The views of a scene show one set of named points, each view turned or mirrored, and shifted as a whole, with a little noise and some points left out.
(in the rows, 128 means zero)

Scene 1
View 1
Sumu: [148  70 154 130 159  94  56 149 131 181 139 161  48 147 137 127 190 109
 146 145  93 148 123 135 115  98 143 126 119]
lopav: [167 108 155 126 162  91 107 146  81 116 140 129  80 129 124 132  94 124
 158 133 127 174 106 139  86  76 116 101  95]
Fasa: [180  75 149 133 183 109  62 146 113 140 154 137  39 155 113 116 152 122
 142 149  97 155 125 139 111  98 130 110 111]
feki: [146 117 163 124 149  79 112 147  77 134 134 143  96 116 143 141  98 116
 167 129 134 183  99 137  83  66 114 115  97]
vimu: [146 113 147 119 136  85 114 157  99 149 119 144  68 138 128 144 113 125
 148 122 131 159 117 137  87  80 142  93 103]
gaz: [149  90 133 124 106  71 129 150 111 146  98 138  88 128 132 140 129 116
 149 112 128 147  96 137  97  94 152  94  94]
posor: [181  60 146 139 149  82  97 128  98 116 135 124  96 118 128 112 137 106
 164 134 105 163  81 142 112  98 116 120  92]
mizu: [157  77 164 135 160  83  80 133  95 142 146 145  98 116 145 124 146 102
 171 141 106 176  88 138 107  83 108 136 101]
tesa: [152  50 152 139 131  67  89 125 110 151 126 145 120 103 156 119 175  89
 175 135  99 165  67 135 121  94 118 146  97]
Ras: [154 112 151 123 143  83 115 150  88 132 127 138  81 129 129 140 100 123
 157 126 130 169 105 138  85  76 129 100  97]
zutuz: [146  69 145 134 118  66 105 133 110 153 114 147 109 109 151 129 156  96
 166 125 112 159  76 138 110  92 132 129  96]
Lazuv: [129  88 170 128 169  92  47 152 118 193 152 173  56 141 150 135 181 107
 154 149 100 165 125 132 106  81 131 140 123]
ton: [161  79 144 132 133  77 108 141 103 137 121 136  93 120 136 128 136 108
 160 126 116 161  90 138 104  92 130 113  96]
View 2
posor: [129 139 164  81 144 173 116 108 115 162  92 156 138 177 158 102 154 119
 108 150 127 147  93 168 115 110 186 102 136]
feki: [ 99 156 134  95 115 170 163 108 133 160 118 147 122 165 117 127 146  98
  96 137 100 164  93 153  94 138 174 103 140]
tesa: [137 149 160  42 110 169 106 108  98 154  99 130 142 173 149  78 166 123
 118 126 165 151  87 162 130 129 170 108 126]
ton: [126 151 137  81 124 173 125 102 116 164 106 143 133 180 146 112 160 117
 110 137 115 139  79 167 116 125 184 102 126]
Sumu: [181 170 155  76 127 155 128  94  93 163 114 119  95 131 160  59 170  97
 117 123 120 109  70 178  98 127 216 138  96]
gaz: [118 157 103  85 109 177 123  97 120 164 115 137 137 193 136 131 168 120
 114 125  99 127  61 166 122 133 186  95 118]
Lazuv: [171 177 158  71 113 148 149  99  97 158 123 113  84 116 141  58 163  85
 111 118 128 129  80 169  87 143 203 144 101]
lopav: [110 150 142 112 141 173 157 105 137 166 107 160 120 166 132 130 143  98
  95 152  84 152  92 163  91 121 189 104 140]
Ras: [109 157 124 105 125 172 153 103 132 164 115 148 121 173 128 135 152 102
  99 139  85 143  82 161  98 130 187 103 131]
vimu: [123 163 110 106 120 170 150  95 129 165 122 140 114 168 130 129 158 101
 105 131  78 127  67 166  98 133 199 108 119]
Fasa: [166 157 171 108 163 161 135  97 111 166 100 148  97 136 168  78 154  93
 103 151  94 118  84 181  85 108 222 130 114]
View 3
Sumu: [124 127  83  97  69 113  78 154 107 107  95 115 162 113 137 138  83 120
 101 150  84  98 108 112 107 111  87 180 112]
mizu: [136 142 122  89 106 143 102 136 144 141 102 141 150 149 136 126 125 121
  92 161 104 124 120  87 128 121  82 155 116]
feki: [141 152 128  78  90 151 104 110 155 151 114 154 145 156 149 139 150 137
 109 191 116 114 115 113 185  96  90 159 127]
Ras: [133 145 116  83  85 146 102 114 146 133 118 155 139 148 149 133 148 138
 101 194 104 113 112 140 184  88  94 166 128]
Lazuv: [135 132  95  89  63 114  76 143 115 124  87 110 175 117 141 153  85 125
 124 149 100  91 110  82 118 110  83 175 108]
vimu: [129 146 100  86  75 136  94 116 136 130 117 147 140 131 147 140 134 138
 104 191  96 102 107 153 184  84  98 177 132]
ton: [127 147 112  89 105 147 107 123 142 143 115 152 134 136 138 122 135 121
  84 178  96 120 114 135 154 103  91 164 130]
Fasa: [126 117  96  98  61 119  85 158 119  67 108 133 160 155 147 125 114 142
  90 171  82 122 114 120 124 108  80 169 101]
zutuz: [124 151 109  93 122 148 107 125 137 167 107 145 128 113 129 123 119 102
  79 158  95 116 113 124 129 115  95 169 136]
tesa: [128 147 114  97 134 147 110 137 138 168 100 140 135 120 125 116 109  95
  73 145  97 124 118  97 102 131  90 159 129]
lopav: [135 141 122  84  82 144 104 120 151 115 121 157 142 170 152 129 155 145
  94 197 104 124 116 128 181  95  87 160 120]
gaz: [122 154 101  89 105 147 105 114 136 157 118 154 121 113 138 126 130 118
  83 183  92 108 106 165 167  91 102 178 145]
View 4
feki: [127 159 150 128 172 167  95 127 192 118  83 180 139  87 149 139 104 108
 119  50 192 126 160 102 104 139 149 200 125]
ton: [143 139 165 116 150 148 126 133 174 105 100 161 137  99 131 141 116 100
  99  76 174 120 159 104  97 139 149 169 113]
Lazuv: [181 136 123 119 163 161 122 143 136 140 113 146  79 114 194 172 106 128
  65  86 196  73 160 107  98 157 158 178 122]
lopav: [145 170 153 129 162 158  78 119 198 123  81 176 132  88 124 135 114 116
 121  62 180 122 159 124  99 136 141 183 128]
gaz: [140 125 183 127 162 161 139 130 195 103 108 166 151  95 118 141 105  96
 102  57 174 113 163  95 111 152 153 159 107]
zutuz: [134 120 169 108 150 145 154 145 157  95 107 157 142 104 147 146 113  92
  89  81 178 124 162  89  95 140 157 175 109]
mizu: [146 153 138 104 144 140 114 142 143 113  93 155 118 102 161 148 122 109
  96  95 181 124 158 111  81 126 148 190 126]
tesa: [133 121 161  97 137 134 161 153 133  91 109 148 137 108 156 146 120  89
  82  99 176 129 161  89  85 131 156 179 111]
posor: [145 154 157 103 134 133 115 137 160 103  93 154 136  99 125 136 130 103
 102  97 166 132 158 119  82 122 142 172 121]
vimu: [156 144 166 138 173 172 107 120 206 124 101 170 130  93 127 147 101 114
 105  49 183  98 161 108 114 157 148 162 116]
View 5
ton: [181 143 118 133  81 126 144  84 147 120  77 113 163 148 142  97 120 146
 177 182 104 149 112 151 144  89  91 119 134]
posor: [195 141 136 130  69 120 149  84 169 124  66 122 171 142 138  88 124 140
 157 186 105 139  89 158 128  90  99 128 148]
Sumu: [154 173 152 118  92 144 183 118 160 104  87 128 136 144 175 111  87 174
 162 169 120 141 153 131 106 107 134 108 146]
mizu: [187 156 135 142  80 127 154  84 158 134  88 113 141 138 128  89 124 142
 162 185  93 141 107 147 118 106 128 131 149]
Lazuv: [153 182 144 132  99 147 177 112 151 121  99 118 115 138 160 107  98 175
 165 172 102 142 161 123  99 115 154 115 152]
vimu: [162 160  94 132  91 133 126  96 129 130  70 112 163 153 156 115 134 165
 189 186  95 155 144 128 144  74  83  99 142]
Fasa: [167 173 147 114  74 137 158 122 173 121  52 142 164 142 175 113 124 175
 148 183 112 130 132 128  93  83 122 108 175]
Ras: [175 157  92 139  86 127 117  89 133 141  67 108 162 150 142 106 147 156
 184 192  85 150 125 132 141  75  86 107 148]
zutuz: [181 136 129 137  85 127 160  75 147 113  97 104 149 149 134  92  99 136
 179 176 109 154 110 161 154 108  96 126 117]
lopav: [181 160  98 138  77 125 114  90 145 147  57 117 169 145 140 100 159 157
 172 197  83 142 116 131 125  71  92 111 163]

Which points are out of place in each view (at most two, in the order of its rows)? Write none if all are in place.
view 1 -> gaz
view 2 -> none
view 3 -> ton
view 4 -> mizu, tesa
view 5 -> none

Scene 2
View 1
sebef: [ 81 181 116  73 125 128 189  95 137 157 172 120 135 149 128 138 126 128
 132 146 109 171  97  76 182  91 162  98 163]
Daf: [115 134 153 105 141 107 154 117  83 125 121 115 138 112  81 136 133 111
 118  52 143 133 155 120 130 150 151 114 114]
Kav: [100 152 137 104 126 122 158 118  67 129 132 106 125 114  81 137 126 100
 124  51 138 139 121 110 136 154 155 112 123]
Sizi: [126 134 156  92 152  85 168 118 131 128 132 133 170 132 109 141 143 136
 116  88 135 148 160 110 162 115 139  96 131]
tevil: [127 158 141 113 127  93 159 151  69 119 139 117 158 135  83 147 138 110
 122  23 143 151 103 110 165 167 127  88 134]
zar: [109 147 148 104 163 148 167  88 115 154 123 124 104 110  94 131 124 132
 132 104 136 144 156 122 115 123 175 111 128]
Piv: [138 148 156 106 175 115 174 115 141 150 130 144 146 137 108 141 142 156
 136 101 139 159 150 120 148 116 149  82 147]
zakiv: [ 95 155 133  87 123 103 170 112 102 131 148 113 147 131 104 139 130 111
 116  88 126 149 122  94 166 124 148 105 135]
nuzis: [104 155 141 105 148 140 165 104  96 147 130 118 111 117  87 134 125 121
 133  85 136 148 129 117 126 138 166 110 133]
zukig: [ 96 190 116  99 127 140 180 118 102 156 165 119 117 145 104 140 124 124
 144 101 123 173  70  91 166 128 157  87 164]
Kubev: [129 131 166 117 193 159 164  86 123 160 102 134  94  99  86 130 129 150
 139 101 145 140 184 145  86 127 184 110 122]
Bik: [115 151 144  85 155 111 182 103 155 151 146 138 150 144 123 139 138 148
 129 131 125 162 144 101 167  92 152  89 151]
fiz: [ 83 157 131  81 137 137 174  86 120 151 144 114 114 121 107 133 122 119
 127 126 123 149 134  96 141 106 175 117 135]
dab: [108 167 136 113 153 155 169 108  98 156 134 123  99 120  90 135 125 127
 141  88 135 155 116 119 124 138 169 100 141]
View 2
nuzis: [134 101 110 113 105 184 101 143 135 161 148 117 125  67 104  84 146 148
 104 111 133 112 166  77 112 178 123 159 159]
sebef: [ 96  78  81 134  92 150 104 113 205 151 149  82 128  57 134  69 112 137
  98 127 127 154 150  75  45 169 150 209 144]
Sizi: [119  61 104 110 110 159 123 106 173 165 147 112 122 119 117  94 142 167
  99  94 153 109 159 106 108 115 118 159 172]
dab: [126 110 115 124 110 187  93 138 135 154 152 117 122  61  95  91 141 137
 103 117 125 115 171  69 104 191 130 157 154]
Daf: [152  82 101 103 108 186 114 141 124 175 148 118 125  93 105  83 168 179
 103  86 149 100 175  99 137 148 104 145 158]
Bik: [ 97  70 112 120 105 150 116 105 201 153 145 108 129  97 125  94 111 136
  99 122 140 123 143  87  76 135 139 176 179]
Kubev: [137 112 161  93 115 195 108 154 132 160 142 161 140  79 106 100 129 118
 105 127 140  76 144  66 138 165 121 130 215]
zar: [133 100 129 105 105 183 108 149 144 160 145 135 137  66 114  86 131 134
 104 121 138 101 149  71 117 171 126 156 186]
fiz: [129  89 101 112  95 171 111 145 167 162 143 112 139  52 135  64 124 142
 100 124 136 128 141  71  86 170 133 186 167]
zakiv: [126  72  80 120 101 164 111 124 161 167 149  92 124  81 122  72 149 172
 101  98 141 132 166  96  94 151 123 180 142]
Kav: [149  88  88 115 105 188 102 143 116 172 150 103 121  71 101  76 171 181
 102  88 140 115 184  92 125 172 110 159 134]
tevil: [127  78  77 130 116 176 100 106 125 163 158  87  98 110  79  97 184 195
 102  71 137 121 207 113 118 151 110 148 113]
zukig: [101  99  83 145 102 169  88 114 164 145 156  83 113  60  99  84 137 144
 103 116 117 147 180  76  67 192 145 185 120]
View 3
zakiv: [134  79 165 145 141 168 161 147 106 186 132 143 119 125 100 102 108 122
 116 142 101 131  81 108 141 111 131 114 142]
Sizi: [112 123 147 137 150 186 163 149 110 207 112 140 115 142 108  81 112  98
  98 109 116 151  66  93 156 110 134 122 146]
Kav: [135  78 131 140 140 143 195 110 107 159 158 151 114 125  81 117 119 129
 106 143  92 127  70 127 131 105 124 122 136]
Piv: [111 156 133 148 122 168 157 155 109 203 115 163 117 141 112  82 138 120
 106 135 114 175  79  88 140 125 148 110 119]
nuzis: [133 112 127 148 132 132 175 141 108 165 153 157 120 130  93 120 136 139
 110 149  95 137  74 102 118 125 134 123 121]
Bik: [119 135 164 151 130 174 127 191 107 212 108 153 126 135 123  87 123 122
 117 139 112 157  87  72 138 134 151 109 129]
tevil: [126  73 149 136 124 177 202  80 106 177 140 161 100 127  77  89 111 120
 104 150 106 157  82 160 160  87 127  97 137]
zukig: [144  79 180 159 105 150 144 157 101 181 140 165 120 112 101 112 120 158
 136 192  95 148 109 120 126 128 147  89 120]
Daf: [123 104 115 135 151 149 201 112 112 168 148 147 113 136  84 105 126 112
  95 119  99 136  57 115 135 103 123 131 137]
fiz: [137 106 154 152 146 141 137 192 107 182 136 141 132 126 110 119 122 133
 120 141  94 118  78  69 115 138 138 130 136]
View 4
zar: [155 125  99 108 142 112 137 164 118 119 130 128 119  68  93 126 100 156
 117 153 151  89 173  95 115 131 117 131 130]
Bik: [149 146 114 136 162 126 129 117 122 121 135 152 112  69 129 144 132 161
 100 126 129 124 143  76 101 154 129 106 148]
Kav: [144 116 133 108 109  95 121 188 144 138 118 131 111  80 120 108  80 138
 142 105 128  94 179 127 156 107 155 143 140]
zakiv: [142 134 138 129 127 114 114 151 137 128 126 149 111  80 141 121 109 153
 126  96 113 117 165 107 143 122 155 127 153]
nuzis: [151 127 121 110 126  98 129 172 129 132 124 130 117  68 104 124  90 149
 130 130 146  91 164 107 130 124 129 128 142]
tevil: [131 110 144 118 119  75 118 177 179 162 108 128  97  86 150 106  83 110
 147  80 124 120 146 133 149 124 190 136 138]
Sizi: [133 119 108 126 162 120 126 132 152 127 129 139  96  89 143 118 122 136
 111 110 119 138 162  93 114 140 171 140 120]
dab: [156 131 125 113 124  87 131 176 129 140 120 129 121  61 102 131  88 146
 132 134 156  84 152 106 124 131 120 114 150]
fiz: [157 146 126 125 131 127 122 149 104 112 134 151 124  67 113 135 112 176
 116 128 128  97 173  92 131 124 115 117 159]
Piv: [141 125 101 124 167 105 136 131 147 136 127 134 105  75 125 134 118 133
 110 131 143 126 138  84  93 160 147 118 127]
Daf: [138 103 108 104 132 106 128 178 151 130 123 124 103  87 117 104  89 133
 131 119 130 105 187 119 139 114 165 158 115]
zukig: [154 155 161 138 112  89 116 159 129 152 116 151 125  57 132 144 100 153
 136  95 132 101 124 103 136 137 126  86 188]
Kubev: [156 108  71  92 158 108 151 168 119 120 129 111 112  67  74 124  94 144
 113 183 173  83 177  91  93 139 111 142 103]
sebef: [155 170 156 151 130 123 112 122 107 124 132 171 127  61 141 154 130 181
 112  99 114 117 135  82 129 140 117  85 192]

Which points are out of place in each view (at most two, in the order of its rows)? Write none if all are in place.
view 1 -> none
view 2 -> none
view 3 -> Sizi, fiz
view 4 -> Bik

Scene 3
View 1
dof: [125 140 161 140 119 133 146 128 144 127 126  86 155 131 101 117 158 130
  85 125 155 151 139 116 133 152 137 163 120]
bunu: [127 161 162 143  97 130 131  86 122 133 115  92 148 123 112 122 118 114
  77 143 133 128 116 151 118 118 108 159 137]
Vun: [152 145 165 187  78 102 135 100 131 137 161 116 146 161 163 168 152 114
 108 142 176 120 145 149 155 129 119 155 144]
kikir: [144 136 165 144 130 107 168 147 133 140 131  90 157 125 103 125 161 125
  82 130 190 128 129 130 149 154 145 175  90]
Zut: [142 163 162 162  91 110 132  78 118 141 134 109 141 131 132 142 114 110
  91 153 144 109 120 172 129 104  98 155 143]
vulu: [139 147 167 154  99 114 143 112 124 136 130  92 156 131 121 134 142 114
  82 138 170 126 121 141 140 139 129 167 115]
rigig: [154 150 154 140 159  94 189 136 130 155 132 106 135 106  89 116 139 133
  88 143 173 107 129 163 139 118 124 166  99]
rezi: [169 134 138 147 196  82 219 173 160 159 164 122 121 117  88 123 181 159
 115 134 187 116 174 150 161 125 135 158 102]
Tonu: [135 137 153 142 142 121 167 139 153 136 137  98 145 127  96 119 166 140
  94 128 159 144 153 126 139 143 133 158 119]
volo: [102 140 178 114  94 155 126 122 122 114  81  51 183 114  80  95 140 109
  44 119 153 163  98  96 115 176 151 180  91]
Pimu: [136 141 145 149 143 123 163 127 163 134 150 109 131 137 104 126 164 146
 108 129 141 145 168 132 138 129 121 145 144]
gude: [128 146 164 149  98 128 136 109 133 128 127  89 156 136 117 131 145 119
  85 132 154 140 127 129 132 143 127 162 126]
Rutu: [130 133 170 141 111 127 151 144 136 127 121  77 169 131 101 121 167 123
  75 122 180 148 129 107 142 169 152 176  97]
Nem: [118 151 155 129 122 141 144 107 142 127 115  85 146 119  88 106 136 130
  80 131 124 149 134 129 117 134 119 154 132]
Sul: [113 140 161 149  87 150 118 106 151 113 130  87 159 151 121 129 160 125
  88 123 136 169 149 102 130 157 131 151 148]
Rodat: [132 147 160 145 115 122 148 116 135 134 128  93 150 127 108 124 145 125
  86 133 154 135 132 136 132 137 125 163 121]
Vada: [169 146 164 180 108  80 165 122 122 154 160 118 143 142 147 161 150 116
 105 149 201  98 134 167 163 123 124 167 115]
miz: [154 134 146 167 143 101 175 142 162 141 174 122 131 148 124 145 180 146
 121 132 174 134 176 137 159 133 129 148 134]
piler: [136 138 155 156 119 120 150 127 152 130 148 101 143 142 117 133 165 136
 101 128 157 146 156 126 144 143 131 153 132]
nudu: [131 138 161 141 121 127 152 132 143 129 129  89 153 131 102 121 161 130
  83 126 161 148 140 119 136 151 138 164 115]
Gimam: [127 149 144 114 172 129 178 132 150 140 117  92 132 101  60  90 140 148
  84 131 126 139 143 139 117 123 119 155 120]
Teme: [129 152 172 121 124 121 157 121 111 140  93  73 161  97  76  98 123 114
  55 135 164 122  94 142 120 141 135 181  85]
View 2
Gimam: [130 132 175 125  88 166  99 126 129 115  89 142  93 155 132 104 167 119
 169  97  84 158 106 143 132 126 126 150 121]
Zut: [120 133 151 119  96 144 113 175 158 163 115 137 106 213  86 107 203  99
 114 120  77 127 152  72  85 138 111  97 127]
gude: [105 119 169 132  89 124 108 171 145 137 117 145 137 181  97 107 187 105
 135 147  91 141 133 113 106 160 105 128 138]
kikir: [110 129 150 171 106 127  93 166 123  99 121 161 144 162 112 111 181 120
 150 151 112 134 125 123 142 132  95 126 126]
rezi: [113 182 140 147 123 137  92 125 132  88 105 181  89 157 147 103 160 128
 161 121 145 141  87 142 158  63  75 123 133]
Vun: [ 93 150 153 121 104 103 116 182 170 154 129 160 128 211  85 105 198  97
 110 159 114 126 137  84  89 135  76  95 150]
dof: [102 121 175 136  87 121 106 157 137 120 113 150 138 163 110 106 177 109
 152 148  99 150 116 134 122 157 104 141 138]
Tonu: [106 142 165 135  98 126 104 147 141 112 109 160 121 162 120 105 172 114
 154 138 112 148 107 137 130 129  94 136 139]
nudu: [103 125 173 140  92 123 103 158 136 117 114 154 138 164 110 106 178 111
 152 147 103 147 119 132 124 152 102 139 137]
vulu: [109 122 155 147  98 126 103 176 139 130 123 149 139 185  95 108 193 109
 132 147  94 133 141 101 114 148 101 115 130]
miz: [ 94 176 153 123 113 106 108 147 158 120 115 180 107 179 122 100 173 110
 137 147 143 140  99 124 124  97  63 113 155]
Teme: [132  94 156 173  94 166  90 168 106 109 112 129 139 162 103 113 186 123
 155 121  65 136 148 115 136 157 139 136 101]
Pimu: [104 157 171 107  96 123 112 139 157 131 104 162 102 174 121 101 170 106
 147 130 116 151 101 132 113 122  88 132 149]
Nem: [117 115 182 117  79 144 109 149 142 136 101 135 119 171 107 106 178 107
 152 122  76 155 123 128 109 161 122 146 131]
volo: [113  68 189 163  69 136  98 174 109 109 116 126 178 146  95 113 184 114
 165 153  61 153 140 141 129 213 139 164 118]
Rutu: [ 99 112 168 162  93 114  97 169 125 103 122 155 162 156 104 109 180 116
 155 163 104 144 122 136 137 162 100 140 134]
Vada: [105 158 125 154 124 121 102 182 148 128 132 168 120 203  97 108 196 111
 115 152 126 113 141  79 117  99  73  82 133]
Sul: [ 87 118 194 106  74 100 119 165 160 145 115 147 147 175  94 106 182  95
 141 161  95 158 118 133  93 184  96 145 157]
Rodat: [111 126 164 136  93 131 105 163 140 129 113 146 129 177 103 106 185 109
 142 138  92 139 129 117 114 144 107 126 131]
View 3
bunu: [125 108 146 134 132 153 163 114  99 135  67 134 121 114 122 113 130 115
 100  43  83 105 133  93 121 117 133 178 105]
Gimam: [146 167 148 114  71 110 175  98  95 152  99 123 141 119 156  87  95 135
 125  43  94 118 137 112 141 125 120 147 138]
Nem: [139 141 156 128 106 142 165 106  98 154  68 125 130 129 136  87 118 128
 106  41  88 109 131  98 142 130 120 165 109]
Teme: [120 106 155 115 104 126 179 110  72 155 115 141 105 138 126 125  92 106
 131  19  96  92  98 110 157 125 115 167 117]
Pimu: [144 155 126 128 105 131 152 108 120 141  78 120 140 132 151  68 136 147
 143  78  66 129 143 114 130 128 127 157 121]
Sul: [137 137 152 144 136 167 145 119 116 161  38 118 123 161 129  56 150 138
 112  62  71 112 122  95 155 147 114 173  79]
gude: [125 115 141 133 134 151 153 119 104 146  72 129 115 145 128  88 138 126
 129  59  71 109 119 105 143 131 124 174  97]
rezi: [141 163  91 109  74  88 154 109 118 130 148 123 134 143 173  72 119 160
 214 101  50 142 131 152 133 120 124 137 159]
rigig: [128 125 116 113  95 106 167 110  97 129 133 138 121 123 148 113 108 128
 168  63  71 121 125 129 127 111 128 156 143]
volo: [125 117 184 124 115 150 173 113  69 188  76 131  99 175 117  91  99 109
 109   5 100  81  79  97 195 151  95 172  81]
kikir: [123 119 124 120 113 124 157 120  95 151 118 131 104 166 139  90 121 134
 177  65  63 112  97 130 160 132 114 161 113]
Rodat: [128 121 133 128 121 139 157 116 104 140  86 129 119 136 135  97 130 128
 137  60  72 113 125 111 134 123 126 168 110]
Zut: [117  91 124 138 147 155 153 117 110 113  73 138 121 103 123 125 148 116
 116  64  69 113 143  96  97 106 147 185 110]
dof: [134 136 144 127 115 141 157 114 104 160  81 124 119 157 136  72 127 135
 138  54  73 112 115 111 158 141 112 165 102]
piler: [136 139 125 134 122 142 146 117 119 148  75 120 125 153 143  64 145 144
 150  81  59 123 127 115 142 134 122 163 106]
nudu: [132 135 140 127 115 138 155 116 102 157  86 126 116 159 139  76 128 135
 147  59  71 112 112 113 159 137 113 163 104]
View 4
volo: [ 87 114 118 140 207 130 118 145 106  91 150 208 121  99 106 107  83  66
 104 184 129 144 106  56 108 133 145 135 108]
piler: [148 139 111 146 190 132 113 136 114  85 161 123 130 106 103 170 106 132
 122 119 100 174 101 123 143 138 136 136  93]
dof: [128 129 114 143 192 129 110 138 111  89 153 147 128 103 104 153  99 115
 116 143 106 166 102  97 136 134 137 134  98]
vulu: [121 138 104 159 183 134 129 146 117  93 170 148 145 124 104 150  95 101
 112 114 109 139 102 133 119 141 123 126  93]
bunu: [134 140 103 162 192 153 126 157  97  96 183 171 153 117 116 169 112  95
  93 143 100 120 108 125 109 118 101 132  76]
rigig: [101 125  92 163 147 115  96 147 119 129 140 112 161 129  94 161 110 135
 102 110  90 130 107 112 154 133  91 108  88]
kikir: [ 99 124 103 151 168 109 109 134 128 106 140 127 139 119  91 134  89 117
 123 112 112 158 101 109 141 151 133 119 105]
Vun: [162 157 103 162 191 150 145 141 118  74 193 126 147 125 109 176 100 113
 123  83 103 153  97 182 115 146 127 135  84]
miz: [156 141 108 150 171 122 105 128 122  92 155  81 137 112  94 184 109 161
 131  87  89 186  99 143 162 145 130 129  92]
Rutu: [107 123 113 142 188 119 114 133 123  90 145 149 124 107  96 127  83 104
 124 132 119 167 101  96 131 149 151 129 111]
Nem: [134 129 110 149 194 144 106 150  95  97 162 164 138 101 113 167 116 112
  97 163  96 145 107  86 132 114 114 137  82]
Zut: [144 151  96 171 183 159 136 158 103  96 194 152 167 132 115 179 116 102
  95 109  96 111 107 161 108 122  91 128  70]
Rodat: [127 134 107 153 185 135 115 146 110  96 162 146 143 114 106 158 104 112
 109 129 103 147 104 115 131 132 119 129  87]
Vada: [127 147  94 168 160 126 132 138 133 102 171 101 161 141  96 162  94 123
 123  60 104 140  98 180 130 157 115 114  91]
Tonu: [130 127 109 145 177 122  97 136 113 100 145 120 132 106  99 164 106 137
 118 127  97 170 103 100 153 134 128 130  95]
Teme: [ 76 116  99 158 170 121 109 153 111 122 145 175 152 123 103 127  96  87
  94 153 112 115 109  83 124 130 103 115  96]
Pimu: [158 137 109 149 183 134  98 139 105  93 156 111 133 101 104 189 120 151
 115 127  86 175 103 112 156 125 122 135  84]
nudu: [125 128 112 145 188 126 108 138 113  92 152 143 130 106 100 151  97 116
 116 135 105 163 103  99 136 137 135 131  99]

Which points are out of place in each view (at most two, in the order of its rows)? Write none if all are in place.
view 1 -> Vun
view 2 -> rezi
view 3 -> Pimu, Rodat
view 4 -> none
